Each row is a point on a landscape with many valleys, with its height.
From any point a ball takes the steepest step (drop divided by distance) to one of its 2 nearest points. It stops when none of these is lower. Distance is the straight distance between rows; heights are no part of it.
fonul h=32.5: [152 152 162 137 126 153  76 114 119 140 152 134  68 172 139  58  92  72
 159 118 156 161 110 122 111 136 142  99 135 126 117 103  74  81 158 181
  98  99 139  91 161 136]
valo h=14.6: [140 161  78 103 147 107 103 145 154  99 108  83 142 145  80  98 107 135
  96  91 143 146  67 131 114 100 151  75 113 136 190 165 173 134 125 123
  97  96 109 129  98 118]
guv h=7.1: [121 114 108 126 108  80 151 156 125 132 124 162 152 119 129 138 173 157
 106 146 101  96 151 151 152 118 119 123 131 104 133 140 117 102  58 112
 155 165 116 109 134 143]
duzen h=23.0: [136 133  97 119 140 139 147 115 154  94  99  81 158 137  92 162 100 146
  92  95 145 149 105  98 104 113 123 139 109 150 145 134 203 206 174  61
 123 100 144 167  65 104]
Vak h=41.6: [121 157 132 150 111 104 136 174 128 141 123 155 117 161 164  73 143 135
 110 158 115 111 114 136 136  98 128 110  90  72 129 132  93  86  69 160
 107 159 111  92 130 150]
Vikin h=42.7: [148 121 211 131 135 148  84 146  64 161 128 129 115 141 207  67 122  98
 188 114 125 163  94 128 122 152 131 166 168 124  80  84  87 154 129 158
 148 157 138 111 156 141]
dor h=52.2: [146  91 116  91 126 107 139 125 114 102 136 107 152  83 117 200 139 186
 124  88 110 131 120 164 153 156 134 175 193 169 112 121 168 172 112  47
 190 126 134 170 131 141]
tizo h=45.0: [125 112  86 153 139 160 150 106 140 139 121 131 166  91  93 168 132 134
 151 120 130 119 200  96 140 161 101 127 149 145 117 121 141 125 195 121
 131 121 132 137 134  95]
ber h=40.4: [138  97 117 148 149 193 124  89 134 146 128 115 133 120 105 159 100  99
 176 107 144 138 162  87 114 154 100 152 138 144  85 112 151 169 244 132
 117 104 136 166 150  99]
mibe h=35.4: [166 132 126 134 180 154 150 181 102 127 104 106 201 151 189  85 122 105
 128  89 134 170  99 129 151 144 129 128 133 116 128 106 130 174 119 184
 121 157 136  92  89 145]
fusup h=22.7: [153 103 151 127 134 163 101  95 113 148 131 100 118 137 132 108  99  95
 179  88 141 139 102 107 117 146 128 159 145 141  90 110 128 157 208 144
 117 115 150 150 160 129]
dil h=19.9: [148 138  90  76 137 100 125 145 139  79 104  82 166 146  93 142 119 162
  73  74 149 163  69 134 125  87 140 109 130 140 161 154 189 176 106  71
 116 113 133 135  68 128]
gidin h=66.7: [132 141  85 149 144 156 103 102 162 137 189 154 124 125  59 148 105 112
 153 132 163 142 173 107 108 169 140  63 153 143 153 137 105  34 152 149
  91  88 121  78 165  88]
Mit h=38.5: [ 92 141 128 158 112 171 138  95 149 150 113 170  75 109 129 150 122 106
 121 192 139 111 200  89 108 119  99 150  55 109 100 124 132 141 208 139
  96 117 134 170 112  92]
vos h=28.2: [116 146  85 131 135 143 154 112 159  93  85 103 155 125  95 155  95 140
  86 139 140 134 146  92 104 113 116 124  95 137 159 138 194 192 196  82
 111  79 132 164  70  78]
raf h=1.7: [107 133 175 105  95 132 154  91 140 102 113 107  92 155 153 170 126 131
  98 149 157 146 101 114 111  85 141 195  53 141 113 121 162 223 154  54
 119 130 163 165  85 125]
pidib h=7.9: [169 100  98  97 163 123 126 160  97 125 128  93 184  70 121 163 129 163
 142  80  88 146 102 169 161 180 139 128 227 160 130 121 147 149  86  96
 193 134 114 133 145 151]
rupus h=8.2: [ 98 137 141 137  97 130 136  89 152 111 100 123  90 135 139 144 128 133
 105 165 139 119 133 102  97  92 132 169  52 124 128 129 158 193 183  84
 105 109 147 172  98 117]
lag h=33.3: [122 113 201 109 159 101  70 169  82 129 156 118 103 108 150 104 137 124
 187 128  90 137  87 175 153 147 149 128 198 136 126 117 103 118  53 164
 177 119 112 106 179 166]
sasu h=35.1: [130 113 197 109 136  83  74 164  83 125 134 128  99 120 160  93 159 141
 166 130 103 116  77 179 144 117 151 151 150 118 108 129 114 140  50 134
 167 129 124 120 158 166]
Kar h=18.0: [ 97 132 129 167  80 117 140 138 141 139 130 198  69 135 138 122 160 139
 104 181 116  69 192 108 113 119 113 141  75  73 112 140  92  62 115 144
 111 168 135 134 149 129]
tur h=29.6: [145 145 153 131 133 146 103 133 108 147 128 125 112 161 154  58 114  92
 148 118 136 151  97 132 127 125 132 126 125 115 111 115  92 121 144 172
 109 127 138 103 144 147]
kefe h=49.5: [143 120 131  80 174  80 101 194 118 112 131 103 141 117 124 119 139 154
 132 104 100 156  73 207 171 115 145  77 181 138 162 146 150 124  10 127
 165 122  77  99 130 155]
num h=43.4: [107 147 152 161  74 147 146 114 126 141  97 174  47 143 180 111 139 113
 109 180 128  98 157 106 106 101 108 161  56  83  88 133 102 120 155 141
 104 164 145 152 114 135]
Rede h=31.7: [128 121 163 100 171 100  87 170  95 126 156  87 124 106 124 109 116 118
 174 115 101 141  70 180 157 145 149  90 200 146 147 124 126 109  46 169
 178 116  99  89 162 163]
Lumas h=12.9: [153 142 130 118 145 142  97 107 142 121 136  64 115 136  84 107  82 107
 147  80 148 126  59 111 112 121 152 123 138 154 137 140 157 155 175 131
 116  87 146 141 133 128]
Gonif h=21.8: [123 164 117 105 132  89  90 143 148 107 119  93 111 152 107  83 121 127
  99 112 144 142  48 143 115  80 156  94  90 117 175 161 162 141  96 133
  94 103 112 118 106 143]
Lada h=41.1: [109 119 175 130 135  98  93 167 105 144 167 163 104 133 143  98 159 135
 166 153  82 106 133 176 141 139 137 104 164  95 128 131  86  63  32 166
 149 139 107  91 189 153]
Lis h=53.2: [139  87 152 106 113 126 134  98 109 112 133 112 136  85 136 187 148 166
 154  99 114 112 132 137 146 159 133 207 175 169  92 109 147 184 151  70
 191 139 141 173 151 144]
nobez h=39.0: [124 120 161 134 123 109 108 156  99 148 142 147 121 137 155  85 159 128
 152 141 109 118 122 148 142 134 132 132 148  93 115 124  86 103  83 156
 143 150 128 105 164 159]
sokud h=14.5: [170 123 104  70 156 113 126 165 116  91 110  84 169 126 106 151 119 172
  93  56 134 168  69 156 150 109 137 117 165 156 134 136 185 181  88  74
 153 132 127 135  78 137]
ranad h=18.1: [149 137 119 128 148 159  95 111 140 110 161  60 119 134  51 110  63 101
 153  73 141 125  62 118 110 133 140  95 177 171 153 144 153 116 165 148
 129  78 134 132 153 124]
rinub h=39.5: [153 114 170 112 156 145  87 144  90 139 154  78 137 117 129 101  96 101
 175  84 121 150  67 142 140 156 143 122 209 153 124 112 112 129 112 164
 173 117 132 104 168 156]
dav h=32.8: [140  78 183 133 125 171 141  87  95 154 103 118 120 119 180 147 121  96
 161 128 145 137 131 105 112 150 104 191 122 149  65 107 126 205 201 118
 137 170 148 174 138 130]
Balig h=1.5: [114 128  99  98 106  94 187 123 128 103 110 139 162 109 102 187 157 176
  74 134 125 128 154 133 146 106 111 131 136 151 144 139 158 153 100  55
 169 136 131 157  83 112]
topov h=19.3: [108 139 109 162 126 153 193 127 137 148 108 169 152 109 154 163 135 105
 101 169 137 115 198 100 150 118  84 137  89 120 110 119 112 124 148 146
 122 165 127 141  92 113]
Ves h=11.3: [149 119 121  88 132 103 104 119 143  99 141  74 134 117  76 145 103 156
 137  73 136 126  72 142 126 122 145 141 151 156 130 140 179 177 135  70
 142 100 138 160 120 128]
liri h=46.6: [105 117  95 143 123 135 165 100 143 129 121 138 159  93  78 180 142 145
 126 141 124 104 202 110 123 142 104 130 124 140 129 129 146 135 171  94
 140 114 121 154 117  83]
Nom h=29.0: [109 153 139 167 103 141 184 158 137 139  94 176 110 145 189 114 136 121
  84 178 128 107 152 106 150  95 102 132  50  80 120 137 104 117 105 146
 118 189 131 136  86 147]
Bibo h=8.1: [137 129 156  87 109 118 138 117 122 100 116  96 127 150 159 157 128 144
  92 109 161 164  65 127 129  83 141 184  94 153 104 125 172 232 125  61
 129 139 151 139  86 143]
leb h=26.9: [149 119 115 147 157 170 147 135 115 158 130 148 183 134 164 126 124  97
 151 124 130 153 159 111 154 159 113 136 149 124 102 102 102 113 163 167
 120 155 133 105 136 133]
bupu h=48.2: [133 118 118  70 154  57  86 157 133 106 133 102 110 126  98 130 134 151
 130 103 110 137  68 201 161 112 148  78 155 146 162 165 167 110  19 117
 156 108  87 117 131 146]
Geza h=44.2: [142 123 203 147 113 147 100 149  65 157 114 161 114 146 222  67 136 116
 170 143 112 142 127 126 129 142 112 163 147  93  72  94  78 138 110 160
 141 176 137 113 142 143]
kadat h=7.2: [147 115 130 105 135 124  95 113 125 118 146  66 127 117  79 137 105 129
 160  82 126 114  71 141 127 128 150 135 170 156 124 136 158 151 141 109
 145  99 136 148 153 137]
gup h=24.1: [ 95 151 129 176  96 127 188 151 143 148 112 196  96 127 173 132 138 126
  80 189 128  85 191  94 148 103  97 131  64  73 115 138  90  80  99 145
 118 197 132 136 108 138]
divuk h=45.7: [121 133 190 149  74 134 144 124  91 144  89 169  67 146 204  96 144 116
 117 168 121  95 137 116 120 107 110 171  64  85  80 129 102 135 115 136
 125 187 146 146 114 148]
tamar h=42.5: [110 109 172 105 138  69  81 159 111 130 155 147  92 128 130 111 163 141
 163 150  79 100 104 203 155 126 145 107 159 111 141 148 117  78  15 159
 166 129  95 107 178 159]
Mok h=30.9: [166 119 144 134 173 174 140 160  94 149 118 132 183 147 196 100 114  90
 153  98 139 173 113 119 149 160 119 134 156 128 106  88 103 146 156 187
 122 153 138  96 125 136]
Vaf h=6.0: [ 85 155 104 161  96 122 116 106 175 132 131 174  73 134  97 114 144 148
  95 180 127  91 171 101  88 109 141 117  79  92 143 153 124  82 153 144
  68 101 123 143 150 105]
Zev h=17.5: [139 137 102 103 126 114 119 120 151  90 111  76 148 142  93 137 105 149
  97  90 150 150  76 119 113  92 140 131 115 142 145 142 193 187 147  69
 112 102 144 148  88 122]
Vuvur h=14.9: [123 122 136 114 101  98 110 102 133 116 120 106 107 134 115 121 138 130
 137 121 124 108 102 131 118 103 143 159 108 125 114 139 148 171 152  90
 125 112 148 154 130 144]
bivis h=70.7: [131 161 119 133 130 149  90 104 149 126 153  95  79 154  94  78  82  88
 137 106 157 146  80 110 103 124 161  88 123 148 155 135 122  98 177 174
  86  72 134 112 145 126]
fimo h=49.1: [114  93 180 126  83 116 127  95 115 129 122 148  88 118 141 155 173 141
 148 144 113  78 171 127 113 130 113 210 108 123  91 137 114 144 148 107
 153 151 150 156 144 138]
tek h=22.6: [114 134 105 147 118 107 107 114 157 144 172 149 108 140  88 119 140 124
 139 142 126 107 136 143 119 135 146  85 133 125 160 151 108  38  94 150
 102 102 105  93 176 117]
riv h=52.3: [133 112 105 110 165 107 133 172 117 144 146 127 192  87 133 152 152 149
 147 122  78 126 129 191 157 168 134  83 201 132 148 120 111  82  35 130
 167 144  93  84 157 145]
gazo h=35.8: [118 159 123 170 131 134 161 172 132 149 119 184 135 159 191  93 126 122
  98 163 139 112 150 120 148 110 108 123  75  67 113 116  84  78 101 171
  86 182 115  91 102 149]
beb h=14.4: [ 97 134 121 132  84  89 152 108 145 105 111 148 105 123 106 153 162 158
  88 166 116  92 157 121 116  94 121 154  82 116 141 149 141 141 121  84
 132 128 135 158 112 119]
kora h=45.3: [122 148 124 136 118  86 140 191 133 122 117 145 124 162 156  74 145 155
  80 153 115 122  93 147 137  88 125 101  82  73 152 145 115 113  54 142
 110 162 109 102 107 159]
Pif h=75.3: [130 176  75 142 147 143 119 136 168 119 112 118 139 156 130  82 102 105
  99 128 155 146 101 108 105 114 148  88  89 107 168 137 135 114 165 176
  60  90 121 123 107 117]
buzo h=54.2: [147  67 155 128 121 159 127 100 100 148 128 110 147  83 149 176 138 141
 170  99 113 125 131 116 133 170 123 206 177 167  89 105 131 183 175 102
 185 152 141 170 168 145]
navet h=17.6: [107 139  88 162 117 112 130 133 161 143 157 181 130 133 104 125 148 139
 113 156 125  96 172 129 119 132 130  85 108  92 155 142 101  35  94 138
  79 134 103 104 154 109]
fura h=46.8: [120  86 186 133 101 155 148 101  81 159 102 163 117  98 194 159 162 113
 147 159 113 117 176 114 138 157 103 204 139 145  77 109  89 161 142 132
 174 191 140 156 141 140]
gik h=30.5: [112 162 161 140  99 110  83 133 132 135 151 155  45 168 138  49 127 114
 135 150 132 118  90 146 107 107 156  96 103  94 141 132  86  67  98 178
  87 111 116 104 155 150]
Rebig h=29.4: [130 137 165  99 142  90  84 162 102 119 143  87 109 127 121  81 121 122
 149 111 120 141  56 169 147 107 157 103 151 137 142 137 128 131  70 153
 144 109 109 101 148 161]
Pudut h=4.6: [116 110 125 106 101 101 173 111 119 110 118 141 143 111 126 179 165 163
  91 141 119 120 152 136 152 116 120 163 132 146 121 133 140 158 105  72
 180 148 139 156 102 130]
dokas h=26.6: [126 150 139 111 129  84  91 149 122 120 138  95 102 153 114  65 124 124
 128 120 131 138  61 158 134  94 151  93 112 120 160 147 135 123  82 155
 118 109 108  99 132 153]
kufor h=34.4: [117 114 174 139  88 159 119  73 123 145 104 154  52 133 164 129 143 106
 150 170 134 105 180 104  95 119  99 190  75 119  69 121 115 148 197 133
 104 153 148 167 136 114]
zutom h=44.3: [111 114 136 117 113  56  98 145 135 129 147 153 103 140 115 111 170 148
 129 155  87  86 113 183 141 112 139 106 120  95 152 164 121  70  30 129
 136 126  98 121 161 147]
tili h=45.8: [138 107 186 150 107 159 143 125  75 165 107 167 117 125 218 114 149 105
 152 156 119 128 155 110 135 143  98 180 127 114  70 101  82 148 128 147
 157 197 137 132 135 141]
zazi h=42.8: [142 112  97 150 153 181 120  96 148 141 141 132 143 119  87 152 110 112
 164 110 142 142 181  89 122 161 105 126 150 140 103 111 138 117 224 141
 108  94 140 142 149  92]
mirap h=17.9: [ 94 136  99 130  92  71 130 112 160 113 119 152 114 123  90 136 162 161
  89 159 110  84 146 128 107 102 130 118  98 103 157 166 146 113 105  92
 119 113 112 150 127 114]
piref h=12.8: [153 144  89 136 157 162 114 123 150 119 148  82 144 137  63 118  74  97
 139  85 150 137  99 112 111 144 141  73 160 159 164 142 148  97 160 160
 109  84 131 110 135 105]
revem h=15.5: [124 133  91 152 131 147 211 130 136 139 102 155 191  98 141 171 137 115
  99 150 134 126 193 109 155 130  97 122 112 140 130 121 123 131 138 138
 136 164 134 127  80 109]
Zeva h=69.2: [118 164  98 143 127 143  90 112 157 129 166 129  79 158  91  87  90  94
 126 127 161 147 101 118  99 135 157  63 124 146 170 133 106  58 149 178
  77  73 119  87 160 114]
dabo h=48.1: [116 162  89 147 117 120 177 154 161 117  94 154 158 151 154 122 132 127
  56 161 134 131 130 113 137  92 111 106  59  97 156 141 136 128 111 141
  95 162 123 126  64 132]
bef h=10.6: [105 126 141 112  97 106 106  80 147 106 132  97  97 126  83 149 125 139
 137 124 122  93 137 110  92 117 144 176 103 133 130 138 162 167 184  78
 122  91 143 172 138 119]
gaful h=11.9: [108 127  89 147 110  95 150 139 142 139 138 170 146 123 116 134 164 147
 110 158 109  86 165 132 137 125 118 110 111  96 142 142 106  73  77 125
 119 153 115 110 138 124]
Fub h=0.7: [ 91 150 109 150 107 115  95  95 168 126 141 144  84 130  75 116 140 140
 123 157 128  93 159 112  87 120 144 118 103 121 155 157 136  89 158 128
  74  75 118 146 158  97]
sil h=47.9: [114 112  80 127 118 108 161 110 146 126 122 136 165  80  65 174 150 168
 115 123 114 100 189 135 127 151 107 118 149 142 141 140 149 116 135  82
 156 112 119 148 131  85]
Bul h=18.4: [151 117 123 136 145 160 111 104 133 132 122  79 131 139 113 112  92  98
 157  81 145 137  90 101 114 131 125 144 140 144 110 124 154 167 203 134
 113  97 151 146 132 126]
turib h=50.5: [128  98 195 112  76  98  91  93 112 118 130 128  72 128 146 126 155 131
 161 132 118  78 123 134 100 121 142 203 102 126  89 137 118 150 143 112
 133 135 157 154 150 147]
zib h=41.3: [145 125 210 118 146 151  71 143  72 149 151 109 115 135 169  67 104  90
 194 104 127 155  75 137 131 150 138 141 197 140 102  88  92 133 125 170
 155 127 134 106 172 151]
Kerid h=60.3: [175 132  98 146 207 183 141 159 125 127 165 123 206 152 159 130  93  94
 155  96 151 170 143 119 147 185 142  69 171 139 146  90  82  74 135 186
  97 130 145  55 119 129]
gived h=64.8: [152 138  80 154 171 172 121 126 156 139 173 149 173 130 103 153 107  97
 157 116 165 153 174 110 133 175 135  70 149 138 138 108  97  46 159 152
  81 111 133  74 138 100]
norir h=34.1: [121 162 155 137  96 116  95 126 129 135 115 147  63 171 160  51 135 117
 124 150 127 113  93 132 102 101 143 128  76  82 118 129 102 108 130 166
  80 125 132 126 133 147]
nor h=30.1: [143  97 166 136 118 178 120  88 100 159 120 155 103 137 176 123 130  89
 177 140 142 151 159 103 113 147  97 178 124 129  56 103 106 151 208 152
 114 159 146 150 150 120]
lesa h=8.7: [129 103 110 101 112  65 140 153 120 117 127 149 141 105 128 164 175 171
 104 138  95 113 137 173 155 124 126 130 154 127 132 137 142 122  47  87
 179 144 120 135 123 148]
duk h=36.7: [ 97 117 149 144 112 176 135  76 131 145 110 145  69 125 141 166 127 102
 134 176 139 111 195  90  99 119  96 179  62 129  92 119 136 170 231 124
 107 119 135 184 118  93]
Noduz h=57.9: [150 135 120 152 190 162 136 171 111 146 166 142 216 144 178 121 122 110
 158 121 130 166 151 131 155 172 142  86 167 114 137  84  72  70 105 178
 108 149 127  46 125 141]
Sako h=13.2: [ 82 156 149 131  88 142 175  95 159 112 104 146  79 130 148 165 130 134
  66 191 136 124 155  89 111  75 125 168  32 122 140 139 147 181 149  80
 122 118 147 183  69 106]
Mem h=43.5: [138 152  94 141 145 131 168 156 132 120  90 130 180 150 155 114 128 117
  78 134 140 151 120 118 143 102 116 120  82 116 142 129 138 145 132 155
 108 154 127 118  71 137]
Pafub h=10.5: [ 81 134 125 133  93 119 180  87 145 116 107 148 111 107 106 190 142 151
  85 180 121 104 198  96 135 113 109 156  85 133 148 137 141 159 145  71
 144 114 138 183  81  94]
poma h=49.6: [124 161 102 132 112  93 139 175 155 108  99 141 138 165 155  93 146 152
  54 151 133 141  94 132 131  79 127  94  57  82 174 154 134 124  76 136
  93 159 108 113  79 146]
Von h=51.0: [135 120 120  96 182  95 128 199 108 124 144 112 179 104 142 127 144 149
 142 115  86 150  98 190 163 151 138  77 192 124 153 124 127 106  10 143
 162 140  78  82 141 149]
fazo h=36.8: [132 116 168 113 116  88 101 143 102 137 125 124 117 133 151  97 154 137
 140 133 107 116  94 156 144 108 134 148 129 111 114 137 112 147  81 133
 146 142 132 118 144 159]
lobi h=72.8: [120 164  98 141 131 142 106 107 165 122 119 102 101 143  98  87  99 110
 119 126 149 133 108 102  91 107 147 113  98 124 156 138 147 124 192 149
  68  70 130 141 129 113]
gid h=47.7: [113  85 183 128 101 155 157  77 102 145 119 148  98  96 163 182 159 127
 148 152 127 103 189 105 128 148 106 206 115 149  82 117 107 168 166 111
 174 172 150 175 136 130]
pob h=6.2: [139 153  81 125 147 129 118 127 157 111 131  78 153 125  59 115  93 124
 117  88 140 130  90 130 104 128 151  67 141 148 178 155 160 103 135 136
 102  86 115 116 131  98]
gak h=12.2: [ 91 158 105 179  88 125 119 130 168 137 139 210  65 137 127 106 140 139
  97 178 130  90 196 100  99 119 123 123  72  72 121 141 106  55 138 149
  69 133 121 130 142 113]
Rolad h=37.5: [139 125 147 120 151 140  92 137 114 129 173  84 120 132  96 107  86  93
 164  91 133 144  82 139 133 149 140  89 195 166 143 121 112  90 115 179
 155 102 129  84 172 143]
sata h=53.5: [114 104 124 118 158 123 104 145 114 147 181 130 151  86 113 162 143 134
 179 128  81 125 141 177 150 190 143  92 220 140 137 123  99  48  48 147
 173 135 101  82 198 141]
Sekob h=52.7: [155 135  51 132 177 157 168 138 155 114 105 115 227 104  64 161  98 141
 114  86 148 124 167 105 111 162 114  79 150 144 164 134 164 112 164 114
 115 105 127 126 100  68]
Zulib h=10.4: [184 102 100  88 163 128 122 160 103 112 125  80 174  86 105 159 116 165
 125  62 116 153  80 161 157 148 145 130 206 159 130 131 167 174  95  83
 178 124 125 144 118 148]
vobo h=38.1: [119  94 130 140 127 163 134  78 142 136 117 105 118 123 123 162 111 118
 156 122 137 129 153  93 112 132 106 174 118 147  96 115 152 192 222 104
 128 109 142 176 129 109]
Nilin h=7.4: [ 98 113 150 104  87 107 179  83 132 108 130 136 118 111 120 202 159 173
  94 151 127 109 175 127 134 117 123 178 108 144 123 128 146 171 127  49
 172 125 153 175  97 108]
Deda h=37.7: [116 174 125 139 102 115 114 144 142 128 113 142  93 172 156  48 127 124
  92 153 136 127  82 126 108  83 141 115  63  83 143 146 122 112 123 161
  76 123 127 122 114 151]
vurep h=67.8: [120 150  95 157 127 159  94  97 167 131 182 149  83 137  65 120  97 103
 141 133 165 146 153 101  91 155 151  69 136 150 159 132 107  52 167 159
  76  67 122  98 162  93]
Vuz h=34.3: [141 135 178 131 128 147  76 125 107 134 174 130  74 153 124  73  89  75
 176 119 147 164 108 139 120 148 143  96 171 143 131 103  70  69 126 184
 130 106 132  74 177 150]
mik h=40.9: [ 82 143 144 165  83 156 153 101 149 139 105 184  47 128 145 139 144 125
 100 198 124  89 197  92 108 104  99 162  44  89 101 139 116 119 166 137
 102 149 134 170 113 111]
Ped h=49.3: [127 121 107 106 128 143 204 105 128 106 105 110 171 105 113 202 118 164
  86 111 135 145 161 107 145 131 107 148 138 171 125 120 170 196 160  48
 169 126 141 176  72  93]
loguf h=32.2: [136  98 184 132  98 157  96  67 107 153 113 133  69 139 169 116 128  97
 176 140 140 122 154 107  99 138 108 192 105 125  52 115 115 154 210 133
 101 148 153 160 155 119]
Gelep h=35.7: [140 123 155 129 135 151  74 121 114 123 196 110  77 149  94 103  66  70
 174 106 149 160 103 130 109 152 140  79 190 180 142 105  90  60 138 181
 154  95 123  64 173 150]
gefa h=56.1: [142 130 132 146 180 153 142 176  98 153 151 140 200 118 181 125 140 127
 159 127 110 153 145 138 161 173 128 110 188 111 126  83  73  89  84 172
 138 159 117  64 143 149]
kased h=26.7: [109 158 120 140 115  98 100 138 151 132 163 144  85 165 108  77 122 118
 126 142 128 115  94 149 113 110 153  68 114 116 167 143 106  51  78 172
  91 106  98  89 162 131]
Gek h=26.4: [141 119 169 125 123 140 100 108 101 155 116 116 114 148 170  84 118  98
 160 119 138 138 102 121 120 130 124 169 124 122  89 112 116 155 171 151
 115 133 148 130 144 143]
Golav h=6.4: [ 93 132 108 132 103 104  97  85 160 110 130 113  97 121  58 143 122 158
 129 141 119  85 152 106  87 118 140 142 105 132 152 150 162 143 179  94
 102  65 130 162 142  96]
bebo h=23.7: [131 116 127 153 130 162 162 125 119 155 112 162 151 126 167 130 140 101
 132 145 125 135 171 111 141 136 105 150 121 123  90 113 100 129 163 156
 125 170 134 119 123 132]
Bafu h=51.1: [149 106 110  88 128 117 167 124 117 100 121 104 161 105 112 194 135 178
 101  84 135 145 114 131 145 126 121 164 166 168 113 120 177 190 125  48
 176 133 135 162  92 120]
lidi h=10.8: [130 135  84 130 133 123 225 141 139 121  89 151 211  97 128 185 137 147
  67 139 131 134 185 119 154 126 100 111 118 147 156 125 138 131 110 103
 153 169 120 136  58 104]
Bizig h=35.5: [130  97 160 121 121 151 150  87 120 129 109 102 127 135 153 162 118 115
 135 121 146 138 116 106 113 119 116 190 101 150  83 112 154 221 190  89
 139 141 149 172 113 124]
fazep h=48.0: [110 116 103 132 124 145 188 101 140 124 108 133 164  86  94 204 126 150
 111 137 128 119 200 102 142 143  97 140 130 157 128 124 162 175 171  74
 162 124 131 169  94  83]
fudi h=50.0: [139 130  59 124 142 128 149 122 152 120 110 107 195  96  55 156 121 153
 122  96 131 109 152 131 117 153 118  85 158 144 167 141 162 107 138  96
 129 104 112 130 126  81]
Repap h=33.8: [122 153  73 148 150 159 141 124 167 117  98 113 157 131 111 132  98 106
 101 139 152 140 144  90  98 115 118 124  82 120 147 130 162 159 208 136
  83  80 126 153  87  88]
badur h=54.8: [131 124 135 132 164 142 121 173 103 154 171 134 174 120 145 131 136 128
 175 123 107 145 143 153 152 179 142  94 203 125 129  99  72  70  63 160
 151 140 111  64 174 144]
Fanom h=62.7: [158 137 108 157 179 176 117 134 143 130 191 137 160 151 122 129  85  92
 167 106 165 176 150 123 130 178 145  57 163 143 151  95  77  44 135 169
  99 110 136  45 136 125]
gos h=39.3: [153 140 116 128 158 129 158 173 111 122  96 111 190 157 179  92 131 121
  94 106 138 170  99 131 155 112 126 120 104 119 138 119 127 170 106 163
 116 159 130  97  73 151]
rom h=11.5: [161 112  79 106 163 126 150 166 114 128 117 106 213  90 125 157 144 160
 121  94 104 142 124 152 156 169 130 106 189 148 141 115 132 125  85 113
 169 150 115 102 124 138]
sosod h=11.8: [145 112 100  89 140  87 133 159 108 118 126 119 168 106 125 142 157 160
 107 108 105 139 108 169 160 130 134 121 177 136 134 134 144 138  62  93
 172 143 111 122 123 142]
rabub h=13.6: [144 122 140 115 121 116 125 121 116 120 112  98 132 136 140 121 133 126
 120 107 140 143  78 126 131 100 138 157 111 133 115 129 150 192 137  98
 140 133 143 145 112 152]
Gugek h=6.1: [124 134  77  95 128  99 211 142 140 108  95 155 199  97 103 193 148 175
  53 133 128 131 178 135 146 120 101 100 141 146 165 139 150 124  80  61
 169 158 121 141  66  89]
dasi h=46.3: [123 117 118  96 123  53 100 139 142 110 134 121 107 131 100 117 158 151
 118 127 105 112  88 179 144  97 146  97 126 117 161 166 148 107  48 118
 135 120 101 129 143 143]

Where does a ball stop that starts at each point below?
Lis | liri
kora | Fub
norir | guv
nobez | pob
Sekob | nor
Mem | Balig
Gelep | Lumas
lobi | pob
mik | nor
gefa | pob

Call two points neighbours if one is among the 2 nearest of the other. Go from one point of each pair to the other, from neighbour to neighbour, staying as low as possible. Name the highest point that can't be avoided.
Zev, pob | ranad
Fub, Zev | dil
Balig, raf | Sako
Balig, Fub | Vuvur
raf, pidib | mirap
pidib, guv | sosod
